Each scene shows the same named points in several views. A view is turned or mirrored, and shifted as a whole, has a little noise and may leave points out.

Scene 1
View 1
q591: [-14  20   3 -24  -3  -4   6   2]
q785: [ -4  17  -2  -3  -7 -13   1  -2]
q588: [-21  15   4 -11   8 -11  -4  10]
q653: [-9 13 -6 -1 -9 -7 -3 -4]
q937: [  2  18  15  10  17 -40  -1  20]
q748: [  1  21  -4 -10 -13 -14   7 -10]
q280: [-8  9 -3 -4 -9 -1 -2 -1]
q451: [ -1  14   2 -10  -8  -8   4   1]
q377: [ 16  10   8  -1  -9 -12   4   8]
q174: [-21  12   3  -3   9  -8  -7  12]
q659: [ 18  -1   0  17 -12  -5  -6   7]
q865: [  1  17   7  -3   1 -20   2   8]
q149: [  6   7   4  -5 -10  -2   2   4]
q747: [  6   7   6   7  -1 -13  -3  12]
q85: [ -7  22   5   2   7 -30   1   7]
q945: [-10  12  -4   4  -3 -13  -6   1]
q697: [ 14  22   8  -2  -5 -29   9   1]
q772: [  7  15   4 -13 -11  -7   8   0]
q810: [ -3  14   4   9   6 -24  -4  10]
q169: [-1  8  0  3 -5 -7 -2  4]
q730: [ 16  30   4 -10 -14 -32  15  -7]
View 2
q451: [ 7 -1  9 16  0 -1 13 15]
q747: [14  6  8 10 -8  4 14  4]
q697: [22  6  6 12  1 20  5  7]
q280: [-2  6 11 22 -2 -6 18 13]
q169: [ 9  5 10 14 -9 -3 20  7]
q149: [11 -6 10  8 -7 -8 17 11]
q174: [-11  13   8  25  -8  -7  13   3]
q588: [-12  11   7  27  -1  -5   8   9]
q85: [ 5 18  5 23 -2 14  4  1]
q772: [12 -6  9 10  3  2 11 16]
q591: [-6 -3 10 23 10 -3  7 23]
q659: [ 23   2   9   0 -23  -5  27  -2]
q945: [  5  12  12  24 -10  -1  22   8]
q653: [ 8  4 14 24 -5 -1 24 16]
View 3
q748: [-17   2  14   3  -8 -20  -7   4]
q730: [ -4  -4   1  15 -20 -17  -2  18]
q937: [  8   8   7 -19 -23  17   5  25]
q149: [-10  11  16  -4 -11  -8 -22  -7]
q747: [ -7   6  14  -6 -14   1 -13   6]
q865: [ -3   9  11 -11 -14  -2  -5   9]
q588: [-11  20  17 -27  -6  -7   4  -1]
q377: [  0   7  11   1 -19  -2 -22   2]
q653: [-21   6  22  -9  -4  -9 -10   3]
q280: [-18  11  21 -12  -5  -8 -14  -4]
q697: [ -1   1   5   3 -21  -5  -5  15]
q169: [-13   8  20 -10  -9  -1 -16   1]
q591: [-10  17  13 -14  -5 -24   3  -7]
q810: [ -7   6  16 -17 -13  11  -4  14]
q174: [-10  18  20 -29  -5   1  -2  -1]
q85: [ -4   7  10 -16 -14   1   6  17]
q772: [ -6  10  11   0 -13 -16 -14  -4]
q785: [-15   5  17  -7  -8  -9  -8   5]
View 4
q730: [-22  10  -5   6 -11  24  20 -14]
q748: [-13 -10 -12   3 -10   9  18 -18]
q659: [ 22  20 -24  20 -29  13  28 -11]
q280: [ 12  -7 -17   9 -24  -3  19 -18]
q937: [  3  35   1   5 -29  10 -11 -24]
q785: [  3  -1 -15   7 -20   4  14 -19]
q377: [  3  14  -8  16 -30  10  25 -11]
q591: [ -8 -16  -2   5 -27 -10  12 -19]
q865: [  0  10  -5   7 -27   4   7 -19]
q810: [ 12  16 -12   6 -25   6  -1 -22]
q588: [  7  -4  -5   3 -29 -13  -1 -24]
q653: [  9  -7 -20   6 -18   0  14 -20]
q945: [ 13   1 -20   7 -21   0   7 -22]
q169: [ 11   5 -17  11 -26   2  16 -17]
q451: [  2  -3 -11  11 -25   2  20 -16]
q149: [  7   2 -12  15 -30   2  26 -13]

In a view up to two points have been moved. Name them for each view, in the order of its rows, or write none.
view 1 -> q747
view 2 -> q280
view 3 -> none
view 4 -> q748
